Points, in no order, along strands that fork, close into loops and pass close to each other.
(in the rows, 128 means zero)
Two points are linked if the straight distance between their rows is under 131. Some points are linked to none.
safan: [ 86 147 110 175 139 122 123  88 112 159 151 150 144 158 161  90  86  80
 126 129  69 133  94  96 135 151 116 110 138 128 187 120 122 142]
Zis: [159 110 139 149 107 108 122 137 146 142 121  81 122 113 144 177 204 126
 109 143 148 102 137 125 104 111 147  98 147 105  43 143  95 142]
lusab: [139  65 150 142  99 139 130 164 107  84 126  79  81  76  99 108 158 129
  90 138 129 152 148 131 127  85 147 140 132 152 121 146 180 182]
nutam: [125 108 149 119 132 168 108 137  99 137 120 113  63  96 115  94 121 131
  90 146 116 177 155 100 116 138 114 168 187 100 141 137 166 209]
garos: [114 152 152 154 136 136 116  84 187 136 139 116 134 145 165 119 133  77
 134 157  82 131 121 115 134 155 164 126 130  69 128 150  52 138]
Berep: [104 116 138  82 138 152 123 142 161 144 105 124 139 124 148 109 151 158
 126 163 128 166 154 105 101 124 145 149 137 119 124 132  85 130]
ziva: [144 160 123  78 163 175 136 157 144 131 109 140 125 112 134  97 145 159
 113 170 118 159 174 110 105 106 109 132 167 139 143 122  92 123]
mir: [118  80 130 135 141 126 122 116  83 129  93 177  67 122 119 111  84 132
 116 106 100 145 130 158 154 105 110 157 114 133 200 135 168 150]
zul: [181 136 183 103 172 134 145 144 173 125 153 144 107 136 117 147 171 150
 113 110 118 128 139 186 210  97 102 128 147 171 125 140  93 138]
Fazi: [124 194 104 124 104 157  88  71 147  83 142 128 173 121 146 142 110  61
 161 151  70 102 135 131 151 154  93 104 101 134 138 102  93  45]
Movam: [132  84 124 111 131  93 148  97  89 178  89 183 125 157 155 171  94 174
 172  74 139  93  73 136 141 126 117 161  73 120 143 130 127  88]
tubuv: [169 103 175 104 164 137 136 157 144  95 153 125  81 102 102 122 159 144
  93 111  90 149 150 175 198  97 109 140 156 162 123 153 139 152]
mene: [136 166  87  98 162 120 145 111  86 190 126 145 131 163 147  96  78 163
 142  97  82 146 106 114 118 153  85 131 121 116 171 104 160 118]
Vef: [131 110 133  89 115 133 123 154 164 106 154  63 193 145 103 159 186 143
 114 144 184 137 144  98  99 130 154 144 134 143  81 126 117 135]
Pozo: [ 84 142  95 143 164 106 135 113 112 182  96 119 149 144 167 118 103 110
 153 185 142 132 122 105  83 180 169 131  96  67 157 103  83 115]
ges: [ 98 117 113  75 132 136 111 148 124 108  92 169 182 144 107 127 130 141
 177 137 223 118 149 134 107 146 135 135  79 160 132 113 126  77]
Pebek: [ 76 117 103 149 109 141 133 168  97  80 100 153 110  75  90  66  98  97
 129 166 134 135 140 129  99  98 141 120 127 162 176 120 187 132]
nam: [138  92 175 103 143 118 133  94 144  79 165 182 104 141 116 154 113 100
 143 103 148  93 147 141 226 125 134 146 101 188 142 128 123 108]
fama: [123 137 179 126 137 148 136 152 144  62 180 139  94  87 118  82 100  91
  92 167 111 146 177 114 161 105 152 144 151 143 157 118 142 138]
zemug: [126 107 118 137  76 147 129 190 152  97 120  65 154  93 117 171 189 122
 107 183 159 107 163 147  66 114 173 121 122 139  79 121 137 105]
Piduk: [ 73 149 134 109 122 112 116 104 152 163 131 119 198 180 157 106  98 114
 155 126 120 137  84  86  82 190 161 124 111  98 115 128  92 113]
kodas: [159 161 142 119 197 128 141 111 101 196 122 129  76 147 120 132 129 182
 125  98 122 166 140 131 145 131  80 154 139  73 141 122 110 162]
tuza: [125 126 117 129 105 107 130 126 148 157 100 102 137 129 170 191 166 137
 123 148 155 108 143 116  62 130 154 103 123  66  58 134  64 128]
gal: [ 97 129 149 158 143 134 105  82 123  89 135 171 126 124 131 104  82  66
 170 164 137 100 155 128 169 166 149 143  97 140 159 126  95  93]
Tak: [142 170 121 114 139 137 125  90 145 115 164 167 149 168 125 132 143  87
 155 103 137  78 142 124 166 149  99  79 144 170 124 113 109  83]
Fudig: [156 136 143 125 156 110 160 126 143 141 103 128 146 175 114 163 132 202
 141  73  66 126 100 185 191 117  64 157 135 132  89 150 165 121]
kodit: [134 154 129 128  98 114 137 133 134 171 148 107 167 147 177 145 132 149
 124 118  78 129  79 119 103 126 136 135 140  98  81 138 127 137]
vapa: [126  81 166 141 158 129 123 132 109  89 123 169  46  89 108 116  95 103
  98 133 142 151 173 126 191 107 143 151 134 130 172 153 114 165]
dute: [147 138 102 191 104  94 158 148  98 165 123 127 140 111 159 127 104 150
 111  96  74 129  88 161 116 111  96 163 125 103 124 154 151 104]
Meso: [102 106 166  91 134  82 136  91 133 160 123 133 155 168 145 124 105 152
 150  88 152 146  81  51 131 159 141 159 107  94 118 128 113 153]
Rit: [106  68 131 174  92 136 115 132 109  92  90 129 113 109 150 102  83 143
  90 147  73 141 116 147 114  88 163 153 102 128 177 157 168 150]
dif: [140 167 118 188 121 116 151 146 121 152 126 109 141 114 145 103 128 134
  88 119  47 137 103 167 126  91  89 137 168 114 121 145 173 118]
bul: [133 183  96 135 166 144 155 120 105 197 133 149 116 144 146 100 102 181
 142 109  56 151 111 156 135 136  72 146 131 100 174 112 138 109]
Kana: [106 103  96 217 116  90 113  83  92 121 103 139  93 121 124 131  82  78
 154 135 164  88 107 119 127 146 167  92  75  96 167 118 125 132]
sal: [ 82  75 133 134 115  95 134  72 108 142 104 181 124 171 163 149  77 135
 160  93 118 108  78 121 151 133 146 165  77 130 164 135 141 104]
vanur: [137 109 146 181  98 121 132 146 163 110 149  81 126  97 141 141 158  92
  87 146  68  95 116 163 117  98 164 105 129 132 101 154 129 150]
koge: [149 120 112 113  66  93 132 132 106 141 151 113 202 160 113 130 121 162
 126  55 113 115  77 123 135 129 109 136 118 152  80 147 195 125]
Bemo: [ 86 111 114 145 137 120 120 122  78 151 118 135 120 129 144  88  69 134
 130 136 138 172 105  71 107 170 139 152 128  98 165 117 142 174]
rumam: [143 179 117 104 126 159 111  86 171  93 170 133 174 163 140 146 134  83
 159 131  82  80 149 134 153 143 105  95 125 170 118 107 103  60]
pakeb: [156  92 155 113 135 115 129  97 150  86 160 162 133 150  99 164 156  93
 147  96 129  59 128 180 229 130 118 120 101 202 119 129 120 101]
Porap: [132 127 123 214 143  90 125  73 100 148 141 138  70 126 128 119  93  63
 131 119 143 108 115 122 150 139 142  85 101 103 170 124 102 152]
toz: [120 186 135 210 144 120 158 119 121 147 134 108 111 122 138  90 116 150
  85 117  33 154  98 154 140 105  82 138 168  97 168 139 162 142]
let: [ 77 129 125 165 136 137 106  98 120  81 144 174 145 137 121  86  64  46
 146 168 104 124 140 112 163 151 137 134 100 156 190 117 136 106]
Rupe: [103  79 104  67  95 172 132 196 140 102  93 100 150  96 113 118 149 176
 122 172 112 151 150 165  75  92 155 174 106 151 124 133 165  98]
rosi: [112 118  91 139 144 120 143 125  97 126 107 176  94 119 115 122 117 113
 144 139 168 103 134 142 135 121 143  92 102 155 183 100 138  98]
bopip: [141 118 173 116 169  91 132 100 136 168 134 134  92 150 139 137 145 137
 121  94 154 151 112  87 161 136 117 119 153  80 116 146  66 170]
Muka: [165 120 124 143 150 115 173 124 110 167  97 150 117 148 111 159 115 188
 152  64  79 127  99 167 160 138  65 197 123 105  99 164 159 115]
kida: [132 108 141  62 151 197 118 166 128  83 113 173  84 105  92  95 110 145
 119 150  93 153 176 160 130 122 113 179 142 161 163 136 171 144]
Lono: [149 141 113 191 104 130 115 145 148 109 124  93  98  79 146 157 164  60
 108 151  77  79 133 163 116 106 127  77 137 106 107 142  95 106]
lunu: [140 154  92 120 109 141 105 130 153  98 109 129 154 108 125 175 150 105
 160 153 173  95 165 157  88 146 143  71 105 110  82 129  74  66]
Ferod: [153 137 142 133 120 123 103 126 173  91 112 116 131 100 137 171 163 100
 164 174 181  92 180 155 121 157 165 109 109  86  74 138  43  81]
gizu: [119 127 142  54 152 175 117 164 116  87 127 151 103 102  90  68  96 124
 115 152 121 181 192 112 129 135 121 153 148 164 151 116 157 155]
linab: [125 150  81  65 108 153 140 156 111 158  91 131 173 128 141 130 128 186
 131 109 100 131 130 150  61 109  95 119 124 162 111 123 166  81]
fezu: [135  97 154 150 133 144 113 132 132 106 108 132 105 130 126 108 109 148
  93 111  35 159 112 188 157  97 113 178 139 125 172 165 207 178]
boluz: [121  99 109 100  85 160 137 191 138 102 128  64 151  74 124 134 180 143
 103 180 122 138 154 146  75  93 158 129 140 158 100 131 162 108]
Siti: [140 147 132 139 182 114 146 111  99 174 132 140  76 129 129 120 137 136
 112 123 152 152 131 108 150 125 109 106 148 100 162 119 100 148]
sopog: [139 135 115  85 148 157 125 133 131 196  73 117 123 136 171 127 127 198
 138 131 116 154 130  85  70 140  96 185 137  75 117 119 112 171]
bag: [141 183 103 144 168 142 149 126 134 193  97 140  99 140 153 140 116 187
 131 115  62 142 105 191 132  97  72 152 131 105 168 119 134  98]
diga: [136 158  98  99  85 118 124 131 125 140 151  96 220 167 139 136 148 153
 148  73 179 138  85  66  89 137 112 108 152 141  75 111 163 148]
zik: [ 88  81 118 172 121  93 128  70  84 145 109 161 130 154 145 140  71 108
 159 119 147 100  77 112 134 147 164 138  72 114 159 119 125 119]
miba: [ 69  89  98 161  95 131 129 141  91 103  97 131 116  88 128  78  91 126
 119 158 107 130 120 126  90 108 151 130 111 137 165 138 179 145]
Nuni: [145 137 172  75 158 137 119 117 186  74 171 131 153 158 130 172 128 141
 152 179 138  79 146 175 154 149 142 168  88 164 121 112  96  65]
fad: [146 128 110 227 116 123 133 147 130 123 108 118  93  97 157 192 172 100
  84 140  74  74 124 213 128  72 119  88 117 103  95 135 123  95]
tamut: [135 161 164  86 174 130 126 128 114 116 160 183  97 132 110 104  83 103
 129 116 171 148 174  94 201 147 104 115 170 163 153 119 106 143]
Zad: [128 146  78  72 143 174 138 172 108 148  78 149 125 117 128 109 142 184
 133 148 107 132 159 157  69 103  78 116 145 172 144 112 166  97]
Vepe: [142 114 126 103 155 111 130 123  88 125 114 180  92 127  68 141 136 131
 152  98 234 125 134 113 168 126 122 106 125 147 144 102 124 154]
zagi: [145  82 123 100 140 117 143 127 110 120 105 174  98 147 110 171 157 152
 145  79 158  87 144 178 185  87  93 111 105 176 125 138 139  98]
babut: [138  66 136 191  84 121 122 151 161  82 156  64 124  93 115 166 140  76
  98 150  84  76 119 187 120 113 184 111  90 146 102 143 132 131]
lizim: [120 158 103 150  90 108 106  98 140 116 139  98 155 128 127 147 127  86
 157 119 155  96 108 108 105 166 161  69 129  94  69 146 102 121]
sezo: [169  95 119 125 126  98 160 107  95 186  83 163 118 141 134 150  90 178
 150  65 133 117  87 131 138 131  96 195  86  94 127 145 140 108]
Fem: [ 71 101 135  79 121 134 109 121 108 120 123 111 141 144 118  72  82 133
 124 131 118 191 116  81 116 168 149 164 129 100 157 138 159 159]
zotu: [125 100 140  81 125 176  93 148 116 137 117 103  90 139 144 101 157 164
 107 133 122 162 161  84  78 148 113 197 166  91 109 126 168 197]
kun: [107 175  99 144 130 158  99  87 149 137 121 143 160 131 163 153 122  62
 147 144  38 106 111 140 113 135 102 108 113 123 157 115  85  70]
pupu: [130 112 122 115 104 117 138 135 127 125 140 121 134 137 114 120 146 138
 121 100 155 130 126 121 134 113 143 108 138 157 112 140 157 128]
bizu: [143 165 116 213 129 123 151 144 141 165 106 121  97 109 162 201 165 153
  99 123  73  95 124 213 137  75 113 124 117  90 115 135 121  95]
Fek: [121 146  89 168 166 142 143 120 137 187  96 132  89 109 168 148 131 119
 124 172 109 117 153 138  86 116 153 107 107  73 146 107  48 107]
Durir: [141 131 110 189  61 114 139 164  91 135 123  74 114  72 144 123 163 130
  99 139 144 127 121 112  87  86 122 130 157 127  77 142 180 153]
rovab: [ 98 119 118  97 148 147 134 155  88  96 121 160 105 101  98  62  83 112
 127 141 142 161 155 102 130 140 119 117 150 175 181 121 169 133]
Fopuv: [156 125 118 176  69  97 116 136 118 130 126  87 128 111 126 178 185 111
 120 107 177  88 116 126 118 111 155  80 136 112  37 140 133 167]
Gos: [117 114  56 179  65 100 138 151  63 130 110 154 133  99 116 129  82 129
 130 104 147  84  98 138  93 100 127 109  95 158 142 115 220 104]
Mib: [145 123 133  91 127 135 124 144 124 121 143 125 130 127  93 105 154 149
 123  92 141 142 149 122 137 128  96 121 156 162 116 127 172 149]
dorop: [161 202  77 142 152 136 136 127  93 135 142 132 130 121  85 127 172 113
 149 133 222 117 133 120 100 125 117  49 136 138 128  74 127 134]
topif: [123  71 141 132 163 137 137 129 102 108 104 200  47 102 118 128  82 125
 123 118 135 126 157 157 178 109 118 146 113 145 213 134 129 130]
tomuz: [161 107 190 110 134 106 112 125 151 139 154  58 123 143 125 141 171 160
 106  98 111 160 109  92 155 128 115 162 171  95  79 144 132 204]
Funer: [136  86 137 122 112 104 128 115 136 131 130 152 141 166 119 168 146 121
 148  77 132  76 111 181 180 108 118 101 104 178 119 129 142  87]
vitif: [ 80  74 112  84 112 168 115 163 150 110 105 125 153 111 126 108 117 163
 132 171 113 149 127 164  87 105 173 190  84 132 152 143 137  72]
zereg: [139 133 188  51 175 127 127 116 213  99 178 116 167 188 117 189 123 148
 156 156 132  86 111 164 141 162 139 171 101 165 123 116  68  70]
sef: [ 73 165 100 130 135 113 110 113 123 170 111 124 179 160 162 128 104 101
 168 158 125 121 103 111  72 190 141 114  98  61 129 120  79  87]
rata: [137 166 140 107 152 169 134 160 137 129 123 106 102  93 130  86 157 126
 100 169 150 179 192  80 100 123 118 123 201 134 118 121 104 145]
zodid: [107 133 103 157 155 136 141 118 109 161  98 139 110 120 166 120 111 118
 140 171 117 139 139 122  97 142 165 120 114  94 177 110  87 116]
Pel: [132  92 112  65 118 143 140 153 160  82 145 131 187 148  94 168 136 129
 140 125 133  83 122 173 131 114 143 116  82 214 129 122 153  57]
rozel: [116 129 178 146 161 129 122  84 190 137 144 147 108 145 150 131 119  90
 132 156 117 142 126  97 158 162 176 144 135  63 127 151  29 153]
dut: [173 109 129 174 110  76 143 105  97 185 123 114 116 116 135 149 140 160
 125  80 183 129  99  88 146 139 105 164 123  78  74 133 121 163]
Zaba: [131 165 158 136 122 140 118 157 124  67 175 136 102 102  75  96 122  86
 127 149 201 146 161  81 165 119 160 112 160 167 122 116 145 184]
vudo: [105 156 129 133 140 170 126 142 176  98 116 166 128 106 154 120 128 111
 133 192  92 122 161 153 132 118 143 150 122 140 145 121  91  89]
laten: [125 182  87 170  99 101 100  81 121 117 140 100 130 118 132 148 105  57
 184 117 131  89  92  96 118 171 133  48 114  90 123 120  95  91]
nasan: [134  77  90 174  83 107 149 121  78 147  86 129 124  87 160 119  72 155
 111 125 113 145  96 100  86 128 153 187 111  88 139 142 156 138]
vilad: [ 75 134 128 162 139 111 127 102 104 147 142 142 126 144 152  82  66  88
 118 148  92 165 111  82 120 170 154 115 140 101 191 123 126 157]
pereb: [148 207  89 154 165 113 145 113 101 170 161 135 138 149 115 102 146 105
 133 116 129 108 138 132 126 130  72  53 148 138 154  98 127  87]
fina: [ 89 154 135 109 133 122 121  98 142 141 156 144 183 177 126  88 117 101
 148 131 155 142 116  81 125 178 151 102 135 117 124 122  93 130]
fuba: [134 103 150 142 125 148 115 160  89 106 110 114  61  74 104  90 141 104
  95 144 145 162 165 109 127 117 125 150 175 132 142 135 169 196]
gekef: [139 113 169 126 135 102 111 107 169  85 132 133 131 128 125 146 151 105
 159 150 199  94 159 142 152 158 175 136  94 111  81 150  63 112]
Bef: [138 169  85  98 155 176 153 163 125 150  87 146 125  90 149 115 152 165
 108 172 105 144 169 147  77  93 110 111 152 143 155 118 109  97]
zer: [121 101 122 114  83  98 128 113 125 129 153 123 179 180 120 165 126 131
 140  59 123  77  80 149 150 126 124 107 104 168 100 128 183  96]
Nid: [111 165 127 160 131 164 101  88 191 134 136 127 151 144 171 141 123  72
 123 161  33 130 110 140 126 124 150 128 127 107 164 133  80 127]
foguf: [165 102 176  64 151 117 121 130 173 149 169  65 153 169 123 154 179 166
 114  97 125 152 110 111 151 122 114 142 143 139  89 133  91 182]
dumeg: [136 112 130 165 146 136 122 115 100 127  87 154  66 105 119 100  77 161
  87 130  75 144 129 174 142 105  98 182 135 105 178 151 182 159]
badu: [147  95 127 115 160 101 142 110  88 128 116 184  71 128  87 150 137 153
 148  72 192 121 128 153 178 107  93 123 111 154 147 133 129 126]
nen: [107 163 133 188 144 131 126 102 102 153 153 135 121 150 145  79  89  97
  96 123  35 140  94 128 152 111  79 118 146 126 201 120 153 139]
rok: [137 131 176 140 134 100 124 121 115 162 152  98 109 143 125 105 120 148
 104  93  90 171 102 103 169 131 106 153 175  93 104 168 146 206]
fuvos: [165 133 120 126 167 129 155 122 119 207  90 124  88 128 165 146 128 193
 133 116 124 156 111 122 111 124  99 175 112  64 129 123 104 156]
Kupu: [101 122 108  88 105 157 141 137 143 141 101 144 168 138 157 134 114 174
 134 128  65 133 103 148  92 110 127 134 114 138 138 131 152  93]
Pazu: [123 161 116  48 156 134 125 123 130 134 137 165 172 178 119 102 121 157
 146  88 148 129 122 104 122 143  99  96 147 173 152 111 131 104]
pobob: [112 171  71  70 150 130 140 122  98 178 119 150 167 174 138  99 100 161
 152  97 137 136 104 102  93 150  83  83 133 158 148 104 158  92]
Besuk: [126  85 153 170 104 131 104 110 140  92 118 125 115 128 144 119  97 127
  82 123  39 146  98 170 174  83 136 161 122 142 204 145 173 166]
migek: [144 120 116 156  99 130 128 143  90 151 103  92  90  89 137 129 157 164
 124 138 166 130 128  98 101 110 103 137 155 108 106 118 147 162]
ruf: [151 141 151  80 173 124 124 124 110 116 133 171 119 131  81 126 108 128
 140  86 209 148 159  87 180 144  95 102 159 152 138 111 124 170]
kazez: [129  92 105 160  50  90 132 168 114  98 142 107 153 100 118 157 151 113
 114  99 110  89 106 174 117  88 140  94 102 169  84 130 205 118]
Maluf: [148 164 134  80 141 138 125  95 162  75 185 161 191 178 104 116 120 102
 174 113 186  95 139 111 162 164 130  98 123 178 118 112 112  87]
Somi: [ 94  95 122 122 101 139 110 153 138  83 132 145 151  96 103 100 136 103
 139 171 177 110 160 158 114 130 177 145  90 143 132 138 133  88]
vova: [101 104 172 124 158 122 118  85 126  89 118 212 103 136 127 149  94  91
 170 139 166 105 165 130 208 155 133 150  97 156 162 116  91  95]
Guma: [141 122 118 136 107 143 121 153 115 139  97  73 112 116 154 142 178 180
 136 129 199 129 147  73  78 133 113 142 169  92  95 109 133 170]
naki: [136 169 155  91 167 145 131 131 139 112 172 177 119 135 121  98 111 119
 118 123 105 150 157 117 180 126  93 119 168 162 156 123 116 121]
lek: [121 173 150  98 118 127 120 121 149 104 198 118 186 155  92  99 129  99
 140 123 175 148 125  69 134 170 138 105 164 149 116 115 120 159]
nefol: [159 132 155  66 167 124 125 131 198  96 173  79 186 165 117 148 172 152
 130 125 200 157 151  82 105 143 114 141 140 154  84 122  91 134]
Gure: [118 118 123 108 107 145 119 141 147 119 137  69 155 142 130 139 166 153
 130 131 204 148 134  64  93 128 140 138 164 124  92 109 129 169]
nem: [132  76 131 168  78 109 119 123 148  71 177  69 124 125  85 135 135  65
 132 132 125  81 102 146 161 138 188 100  98 158 109 152 146 144]
dop: [155 131 131 104  84  93 131 125 141 138 154  68 199 175 127 141 154 170
 118  69 147 126  84  87 125 145 111 127 142 142  59 130 175 146]
Boz: [138 118 197 108 163 127 127 104 159 151 138 142  98 142 150 129 131 120
 106 126 121 169 123 105 180 133 148 146 149  93 133 144  53 169]
lol: [123  92  87 169  45 100 139 150  91 113 108 153 146 109 133 150 114 129
 132  99 121  84  90 162 107  88 130 107  81 168 116 129 205  93]
ririk: [137 132  89 161  81 127 111 136  99 108 115 108 143 117 108 192 183 114
 156 119 224  87 120 130  87 114 148  80 119 130  57 129 135 149]
dabep: [123  97 134 140  92 108 131 131 152  90 182 115 142 136  86 119 139  79
 135 120 125 110 117 137 162 124 164 106 121 173 121 138 154 126]
zir: [161 197 106 151 154 137 144 144 101 142 137 119 101 105  97 105 180 120
 115 142 208 128 155  96 107 112  99  68 180 146 122  96 106 149]
Nipa: [160  69 162 145 124 125 127 160 132  92 123  85  69  82  90 117 165 134
  85 128 111 141 139 176 167  84 122 128 148 158 104 149 172 189]
fakun: [183 123 163  58 168 124 142 127 198 120 191  78 179 186 121 157 165 156
 118 117 148 142 128 110 118 132 113 133 153 164  81 128  81 133]
fure: [145 108 120 188  68  94 138 177 109 115 113  88 122  80 132 140 166 137
  83 121 105 102 107 180 107  75 124 106 130 147  73 143 197 129]
vipor: [107 125 111 150  57 128 104 167 143 109 124  86 159  97 126 166 163 102
 119 184 140 125 151 165  43 150 177  92 109  85  69 131 120  94]
fidod: [158 139 127 107 123 143 143 170 182  89 188  59 167 123 107 150 166 115
  92 169  88 107 147 153  91 120 153 115 146 167  91 118 108  96]
gepin: [102 129 124  51 144 137 125 137 145 109 108 159 182 172  94 100 108 151
 164 125 179 151 155 111 112 149 126 136 103 167 147 118 125  89]
kos: [134 118 125 181 152  92 145 100  75 172 137 139  64 120 125 118 114 111
 110 117 166 144 132 110 155 134 129 105 111 101 176 108 122 168]
Lal: [127 136 104 163 133 131 138 112 143 182  97 109  94 109 172 186 145 128
 125 167 126 101 141 135  66 128 165 113 101  50  96 124  54 123]
Tulep: [109 149 106 148  75 130  99 127 107  97 133  98 183 130  97 150 151 104
 154 130 192 105 104 105  95 134 174  99 118 120  87 128 142 148]
sozam: [161 120 159  96 163 137 140 131 166 140 112 116 128 168 109 162 169 189
 131  81  96 130 117 195 184 112  76 131 134 150 103 149 128 128]
lep: [128 146 138  59 155 141 122 123 141 141 162 166 134 176 118  97 114 131
 128  98  95 154 132 132 175 139  81 119 150 167 164 128 125 116]
roz: [137 144 171  90 137 127 103 116 173  79 176 114 140 144 122 129 135 121
 151 186 171  98 151 140 152 173 174 161  99 126  93 127  78  95]
Zim: [116 162 135 191 139 134 133 141 116 129 138 118  98  96 140  55 126  78
  83 173  90 150 140 107 112 112 138 100 176 113 174 128 121 155]
dul: [148 174 108 177 165 125 165 141 133 191 101 134  82 121 148 175 154 177
 116 119  91 116 128 182 132  81  97 130 104  86 139 119 124  80]
zilub: [111 104 146  97 138 158 127 143 141 148 103  96 114 115 160 111 147 180
 130 152 118 173 147  90  96 131 132 184 152  74 112 129 107 170]
Fatun: [107 138  89 128 119 120 131 124 104 167 105 129 162 138 144 151 124 146
 153 125 185 121 104  84  88 140 147 123 117 116 110 103 122 111]
kofeg: [132  90 169 125 132 125 131 119 193 158  97 124 127 140 168 205 155 128
 153 135 115 105 110 155 131 131 185 142  94  95  95 144  60 134]
paful: [152 178 113 154 125  87 146 104 111 175 135 124 149 165 127 157 154 153
 128  74 150 101 112 129 127 131  93  90 134 119  90 134 127 106]
tovul: [162  83  84 181  70 103 148 149  88 162  89 129 143  97 165 143 100 153
 106  93 106 135  90 148  88 112 136 178 111  95 107 158 165 117]
leg: [103 143 179 119 123 140 128 161 126  57 186 149 106 100  92  77  89  95
 118 166 182 142 179 100 169 130 164 138 136 161 143 118 150 152]
tofoz: [159  98 162  76 160 164 118 153 145  92 126 153  81 117  81 120 136 149
  99 108  79 149 160 194 179 101 105 162 142 162 148 140 165 156]
lifu: [ 91 121 120  94 139 119 117 124 136 142  86 162 162 151 133 149 137 139
 168 141 198 108 125 111  87 161 155 123  84 112 113 120  88  84]
nage: [135 181 162 109 132 135 123 139 134 103 202 122 140 127  79  85 132  92
 122 118 174 160 138  68 155 140 126 103 189 156 116 119 135 179]
Mureg: [ 96  99 171  71 129 113 112 101 138 136 156 108 155 150 121 105 109 136
 132 100 139 167 102  66 126 168 138 166 139 102 111 132 125 177]
Pilu: [115 148 155 169 150 147 130 132 142  93 146 147 109  96 136  70 104  76
  89 182  72 160 153 119 134 120 148 125 162 127 185 135 117 153]
bapid: [139 125  97  95  85 165 122 172 113 132  95  93 135  96 139 110 151 179
 105 135  50 140 120 145  66  95 119 161 140 133  96 139 200 135]
puled: [136 141  85  91 109 116 131 126 102 162 104 112 186 147 147 137 120 171
 153 105 189 136  95  63  71 156 101 147 135 118 101  91 147 140]
zoko: [118 171  91 141 114 142  89 131 133  89 105 134 149  99 133 160 121  71
 180 156 151  97 152 150  84 177 118  59  97 117 120 112  82  38]
Lekag: [ 66 113 119  90 109 159 121 142 159 123 121 124 181 146 148 115  91 140
 131 138  73 143 106 154 103 123 159 164  99 139 156 123 133  89]
vumet: [147 188 130 142 153 152 143 146 103 144 132  96  95 103 115  96 168 124
 106 150 176 166 160  89 117 127  87 100 208 129 127  97 125 163]
mef: [126  83 106 149 106  94 142 102  76 154  78 141 127 123 151 112  70 162
 132 132 140 159 100  77 106 159 150 184  97  89 144 122 144 149]
bov: [127 123 181 136 136 110 118 126 118 135 175 111 107 135  99  99 112 102
  82 100  86 173 116 131 186 121 111 117 159 132 149 161 158 188]
mogum: [138 117 175 145 168 122 128 118 146 113 147 146  64 109 128 132 121 106
  97 144 119 163 156 125 190 113 149 143 159 108 147 147  79 168]
bima: [116 163  80 169 122 130 102  94 129 110 119 135 120 102 126 127  99  59
 179 143 147  94 137 112 125 178 147  60 101 112 147 112  94  78]

A tip is a point with one link. Name the tips that can be reached along the links from each point below, in the order of the rows.
fina: zereg, Zim
Movam: dorop, Maluf, vipor
Durir: Gos, bov
lifu: let, Mib
Fem: Meso

How many points has the smallest loop of links through each point below? Write - if it is on no loop.
nutam: 22
toz: 10
dop: 18
rovab: 27
vumet: -

A fork is a point with three links, a tip a point with one. Leave the first point through the second and follow the links. Name the first fork or tip that comes.
sezo / Movam: Siti
zoko / lunu: zereg
ziva / Bef: vipor
Porap / Kana: tubuv
zodid / Pozo: Zim
Mib / pupu: Pazu
Rit / Besuk: Boz
